Points, in no order, along strands that fork and pass close to each other.
Two points are linked if the straight distance between their rows is under 96.6. Some points are linked to none.
(83): [-40 -57  47  29   8  40  58  -3 -16   7  -8  69  30  11 -26  26   2   4
 -53  29  21  16  17  51  -6 -12  -4   6]
(726): [ 31  -2 -15  15 -43   4 -18  43   9  -7  -9 -14 -12 -14  -9 -17  48   4
  14 -19  -3  -2 -15   2  53  80  47  18]
(546): [  5   2   2 -16  31  -3 -49 -15  -5  44  46   2 -25   6  11   1 -48 -15
  12 -12  -9  -6 -20   3  -6 -53 -23  -9]
(834): [-10 -19  10  -4   5   6  17  -7 -11 -17 -13  40  22  -7   1   6  14  17
 -24  -6  17   0  17  20  18   2   2  23]
(134): [-29 -29  37   2   8 -19  12 -33   3  45 -21  24   8  -4  -9  32 -27  -7
 -16  -1 -12   0  -3  17   9   1  -4   3]
(655): [-14  24  -8  17 -17  -3  40 -15  22 -45 -13  40  22  -5  11 -19  -3   5
 -12  10  14  12  -9  11   5  22  23 -23]
(181): [ 14  11 -13 -16  -4 -12 -12 -24   1   0  10 -34  -9  10 -19  -5  37  33
  47 -37  40  16   1  -7   9 -20   2   2]
(911): [ 10   1  19  14 -23  15 -34  14  21  -6 -14 -25 -41 -38 -24   1  -6  24
   6 -29 -25  -4 -16  13  18  29  29  -5]
(317): [ 13  -3 -15 -40  42 -33 -16   0  -7  46  12 -12 -18  18 -18  16  -6  18
  17 -20  31   6  33   2  32   8 -18  40]
(393): [ 25  10 -42 -27  33 -21 -26 -19   6  62  41  15 -20   8 -42   4 -23  -7
 -20 -27 -10  -8 -16  -1  12  -4 -16  28]
(870): [ -3   7  12 -26  22 -21 -47  -3  -6  22  20  -6  -5  24   8  15 -20  12
  24   0 -10   4 -11 -10  -4 -26 -11   7]
(516): [  8  15 -18  17 -10   2  44 -12  23   2 -11  15  12   6  -9 -25 -19 -50
 -48  28 -46 -16 -37  -7 -10  -7 -38  11]
(170): [ -9 -45  11 -10  69  13   1 -26 -32  61  33  43 -20   4   7  15 -44 -30
   5  14  34   0 -17  35   3 -53 -49  20]
(798): [  0  15   2   8  19  13  -3 -21 -10   0 -13  -3  -5 -11  23   3 -49 -21
  -9  47 -29 -18 -17 -26 -49 -56  -6 -12]
(25): [ 54  30 -37 -33  -4   7 -36  10  16   1   9 -28 -26  -9  -8 -17  27  11
  28   1  -6   8   8 -13 -16  18  24  25]
(255): [-29 -57  20 -12  60 -10  12 -16 -41  22   4  24 -14   0  39  18 -52 -11
 -22  -2   9   2  21   4 -50 -40 -44  -2]
(570): [-13   9  -4  18 -16 -12  71  -6   5  -9 -12  30  19  17  15 -29  12 -42
 -39  28 -31  14 -24   8  19  18 -23  -8]
(212): [ -5   9   1   7 -34  25  -5  10   4 -39 -13 -59  -1   7  35   7  29   1
  21 -23 -22   6  29 -30 -20 -19   5  -5]
(666): [-11 -10  -5 -23  58  -6 -38 -33 -23  47  51  23 -15   0  -3  10 -54 -24
   8  18  14   0 -37  22  14 -42 -27  20]
(286): [ 17  26 -13  12  18   6 -17 -14  32  13   4  -6  -4   5 -15  -3 -32  -2
 -10  -9 -13 -10 -40  17 -11 -20 -20   5]
(590): [ 17   8 -48 -11   3   1  22 -12   7 -30  -9  -1  23   8 -38 -17  51   7
  21  -8  38  16 -11  19  47  40 -12   8]
(760): [ 23  55 -35   7  -4  -7   5 -10  23  -5  19   4  33  27  17 -33  -8 -34
  11  29 -13   0 -38  20   2 -24 -12 -19]
(576): [-16 -24  40  -8   1  -7   8  -2 -19   4 -10  -8 -33 -41   4  21   9  43
  14 -41  59  -6  37  25  27   2  11   5]
(109): [ 13 -13  18  -7 -13  -9  -9 -12 -17   2  11 -22 -21 -27  -4  17  44  36
  37 -29  60   7  25   0   6  -7  16   1]
(65): [  1  37 -20  22 -28 -12  30  13  30 -37 -12   9  24   2  10 -23  11 -12
   2 -20  -8  14 -17  17  33  67  28 -21]
(520): [  4  41  14  -3   3  15 -54  11  27 -15  12 -84 -47  24   0 -10 -10  18
  28 -10 -20   9   4 -21 -11   9  23   3]
(815): [ 24  11 -39 -11   2 -12 -14   6   6   6  23 -28  23  34 -32 -23  25  -4
   9  -6 -21  11 -32  14  27  25 -20  -5]
(785): [ 15  18 -11 -29   5 -32   9   5  -2  31  28  -8  24  13 -25   4  23   6
   3  27  14 -10  -4   6  -8  24 -18  32]
(16): [  3 -12  -2 -10  40   3   6 -27   0  31   8  12  17 -21 -15  27 -35 -19
 -19  25  15 -21 -12  15 -40 -17 -41  24]
(676): [ -1 -16  11   0 -41 -12   1  38  -7  -9 -11  -2   2 -22 -14  -9  48  10
  12   7  34   2  13   4  45  58  31   7]
(100): [ 12  51  -8   1  22  15 -50  -9  22   0  30 -43  -8  16  -8 -11 -65   3
  -1  -3 -27  -7 -24  12 -15 -12  13  -1]
(431): [ 34  30 -27 -22 -13  -5  -5  16  28 -33 -26 -14  -9   3   1 -22  21   0
  24  -3  15  27   2 -16 -10  37  11   4]
(688): [-24 -34  17   5  37  12 -22  13  -2  -4 -24 -16 -42 -27  40  28 -44   3
   7 -25 -12  -7  41 -13 -31 -37  -5 -14]
(868): [-15  25   9   1  10  13 -37   3   7 -11   8 -72 -41   0  24  15 -42  13
  11 -16 -45  -7  14 -29 -21 -26   5  -1]
(288): [ -5 -17   3  12  26   5  -3 -43 -10  22  10  25 -27  -3  14 -22 -45 -26
 -17  41 -22  -2 -27 -21 -25 -82  -8  -7]
(351): [ -2  10   9  28 -56  40 -14  63  10 -60  -2 -11   4 -28  22  -1  31   7
  34 -34  20  -5  25 -23  16  34  45   7]
(301): [ -5   7   6  -1   7  13 -13  12  -5 -13  -2 -15  12  -6  23  11 -14   3
  13  35 -23  -9  -7 -21 -67 -40  -8 -17]
(143): [-11   2  10  45 -34  26  44   8 -31 -33 -74  26  28  -5  56  10  12   4
 -10   4 -49  -7  13 -41 -11 -29  37 -32]
(583): [ 12  59   5  15   3  -8 -26  22  35  -8  15 -39   6  26  -5 -17 -26  17
  14   3 -26  -4 -23  22   6  22  23 -10]
(671): [  1 -11   8  -9 -34  -1  17  28 -11 -42 -17  -6  21  -1  12  -9  47  -5
  -9  26  11   9  25  -6  16  46   8   5]
(392): [-25   0  -1  30 -46  23  38   6   8 -61 -18  41  16 -23  17  -8  18  -3
 -12  -2  17  -7  11  -1  17  24  34 -41]
(805): [-14 -15  -1 -11  13   1  19 -21 -30   6  42  25  26  10  -7   2   8  -7
 -19  47  12  -1   5   2 -27 -58 -33   3]
(390): [  7 -11 -35 -22  16  -6  61 -23   3  16   6  72  24  19 -53   2  32 -31
 -40  30  15  18 -11  15  11  27 -22  31]
(740): [ 21  60 -21   8  -8 -24  31   1  26 -18   4   1  18  25  18 -29   5 -24
   5  13 -20  11 -36  20  26  43  -8 -18]
(264): [ 14  12  -1  28 -14   8 -20 -27  22   4  -1 -17 -10  17 -15 -17 -13  -3
 -19 -27 -59  -8 -46  14   9  -1   2 -15]
(508): [  2  12 -17 -27 -14 -27  50 -11  -1   5  -7  37  17  26  -8 -19  26 -20
 -25  31   9  13  -2   9  10  28 -11   3]
(867): [ 10 -24  24  26  -9  19  17   5 -15  -4 -27  55  26 -27  11  -8  15 -14
 -31  28 -20  -6   1   3 -47 -24 -10   7]
(242): [ 28  15 -28  -7 -11  -4  -4  -7   6 -15  -2 -22  -4   0 -37 -19  53  33
  31 -56  36  13  -2  -8  35  38  14   5]
(426): [-10  29   9  31 -49  14  24  20  -3 -36 -60  -2  10  -8  46  12  18   4
  -1 -15 -21 -16   4 -33   3  -6  27 -32]
(291): [  7  -1  23  17 -57  25 -34  57   3 -27  -1 -26 -32 -33   3   6  34  17
  28 -58  24  -9  12 -29  34  19  43   6]
(45): [-18 -61  17 -13  61  16   5 -17 -63  28  40  37  -3  12  35   8 -44 -24
 -14  -1  41   8  -3  11 -32 -70 -58   4]
(397): [-17  19   5  24 -18  20 -17  21   7 -19 -11 -74 -14 -11  30  12  -4  17
  13 -30 -57  -9  23 -39 -34 -16  24 -10]
(112): [  7 -53 -15 -14  23  14  26 -19  -8  17  -5  57   8  -4 -55   0  30  -9
 -37  38  21  21  -3  21  14   9 -21  21]
(319): [ -3 -26 -22 -20  14 -25   4 -26   3  46  -3  15   0  35 -30   7  -4   5
  -1 -21  12   7  21  23  50   1  -5  10]
(784): [ 35  41 -36  -6 -30   1  16  33  22 -48 -10 -55  -5   5  18 -26  49 -29
  25 -14   3  24   1 -16  -2  58   7 -12]
(779): [  6  37   7  36 -55  17   9  51  16 -49   0 -40  18 -17  65 -22  30 -11
  32 -14  -3  -9  28 -26   9  62  54  -5]
(342): [-18  20  19  14 -35 -12  12  31  17 -30 -34 -13  -5 -14   6  15  -1  13
  -3 -19 -10 -11   9 -19   4  29  21 -18]
(154): [  5  41 -11   0   1  -4 -10  -7   4 -12  11   3  39  39  28 -15  -5   0
  24  27   3   0   1  10 -14 -33  -3 -20]
(111): [  4  -1  34  11 -15  -7 -34  33  10   6   1 -28 -40 -19 -11   7   9  30
  32 -46   6  -8  19  -6  20  19  28  10]
(70): [-31 -20  53  -2 -12  16   4  15 -31 -27 -29  -7 -39 -32  10  31  22  38
   4 -26  41   4  26 -15  -7 -16  10  -4]
(812): [-30 -20  16  39  -3   8  22   3 -19 -19 -43  16  20 -15  26  22 -23  13
 -12   9 -37 -21  22 -21  -7 -31  17 -32]
(506): [ 20   9 -14  -6   4   4  11  -7  11  15   8 -10  27 -12  -8  -1 -12 -39
 -32  47 -14 -25 -32  -5 -39  -3 -39  16]
(124): [-14  26  16   3 -12 -15 -30   0   5   1  15 -11   5  27  17  -5   6  25
  19   0 -23   9   5  -5   3 -30   0  -3]
(261): [-10 -41   8  -6  30   0  -7  12 -24  17  -9 -10  -6   8  30  12 -31  -4
   4  -9  -5  -1  40 -20 -41 -47 -27 -18]
(287): [ 10  12  23  35 -18  21 -13  -3  11   0 -40 -21 -13 -24  -3 -12 -11   6
 -11 -17 -52 -13 -33   7   7   6  10 -17]
(659): [-12 -71  35   7  31  21  31 -24 -26  21  -1  56  -2   4 -25   7 -11  -8
 -43  32  30  13  16  32 -27 -28 -19  -4]
(486): [-17 -46  15  17  10   9   4  -3 -17   6 -26  18  18  10  25   9 -32   2
 -14  19 -16  -2  29  -3 -13 -53 -15 -21]
(104): [  1   0   8   7  23  -2 -25 -24   1  55  29  25  -9  15   4 -11 -63 -34
  -3  29 -38 -23 -34   3   3 -74  -9 -10]
(217): [  8  36   1  20 -33  -8 -15  13  34 -23  -2 -24   2  16  -4 -26   5   8
  17  -9 -23   7  -9  18  32  51  47 -24]
(278): [-12 -54  17  -5  34   4  15 -31  -2  34  -7  59  21  -1 -39  20  -7 -10
 -25  53  25   9 -14  38  -9   5 -15  13]
(399): [  2 -25   2 -31  17   0 -26  -9 -10   0  21   7 -14 -26  -4  -2   6  15
  -1  -8  13  -8  31  -8 -37   0  -8  29]
(887): [  1  35 -13  -3 -45   7   2  32  18 -28  17 -68  15  25  20 -10  43   0
  30  -8  -8  10  10 -18 -15  21   8  -9]
(906): [-19 -41  26   5 -12  18  -1  12 -20 -12 -32   1 -38 -41  14  16  -8  15
  -9 -18   1  -4  32 -10 -12 -22   3 -16]
(917): [  5  -9  -7 -40  55 -11 -16 -28 -14  26  41   3 -12 -21  -7  12 -30   7
  -6   8  38 -14  18  -1 -29 -12 -27  33]
(808): [  2 -14  -3 -15  10 -22  20 -39   4  53 -10  48  27  25 -30  11  -1  -7
 -28 -15   5  -1 -12  21  15   7 -20  12]
(527): [ -6   8  -1 -16 -20 -15  22  11 -13 -30   6   8  23  29   8 -18  36 -11
 -18  43  -5  16  13 -10  -1   2 -13   3]
(853): [-48 -32  47   9   6 -25 -10 -14   4  27  -5  -9 -20 -14 -13  26 -18  14
  -4   2 -10 -11 -12   3  -6  24  10 -13]
(118): [-55 -23  27  19 -16 -19  10   9  -3  -9 -17  15  11 -15  -4  37 -10  18
 -13 -14  13 -11   5 -19  -2  21   7 -20]
(775): [ 27  26 -39 -18   3 -23 -32  13  25  14  35 -37 -17  37 -48 -10  -5   0
  11 -10   2   2 -19   0  26  19   7  -2]
(910): [  8   2 -49 -46  57 -23  -8  -9  -8  52  36  27  -1   3 -50  26 -14   1
   3 -17  11  -2   2  10  27   9 -17  51]
(757): [-24 -15  14  28 -66   2  32  40  -9 -41 -22   9  16 -40  12  13  21  -1
 -14   6  33 -18   7 -20  18  55  44 -38]
(201): [ 25  11 -66 -22  19 -13   8 -21 -18   6   9   3  44  33 -36 -22  35   4
  22  -1  22  15 -21  17  28  14 -19   5]
(256): [ 34 -15 -11 -40  17 -10 -41  -2  -6  11  19  -9 -34 -20 -10 -10  29  14
  21   2  23   7  28 -18  -7  13  13  29]

A fork is a point with three links. Follow the links from the first point to the second and name the forks in between, in order.
(109); (111) => (261), (546), (65)
(261); (154) => (546)
(45); (264) => (546), (65)
(25); (659) => (508)
(779); (576) => (65), (546), (261)
(775); (870) => (261), (546)
(757); (798) => (65), (546)

A fork is a point with three links, a tip a point with one. Leave the first point through the second and follow the links. Name the first fork or tip that comes.
(399); (256) => (520)
(217); (583) => (779)
(779); (351) => (65)
(431); (25) => (508)
(808); (134) => (261)
(906); (70) => (775)
(426); (342) => (393)
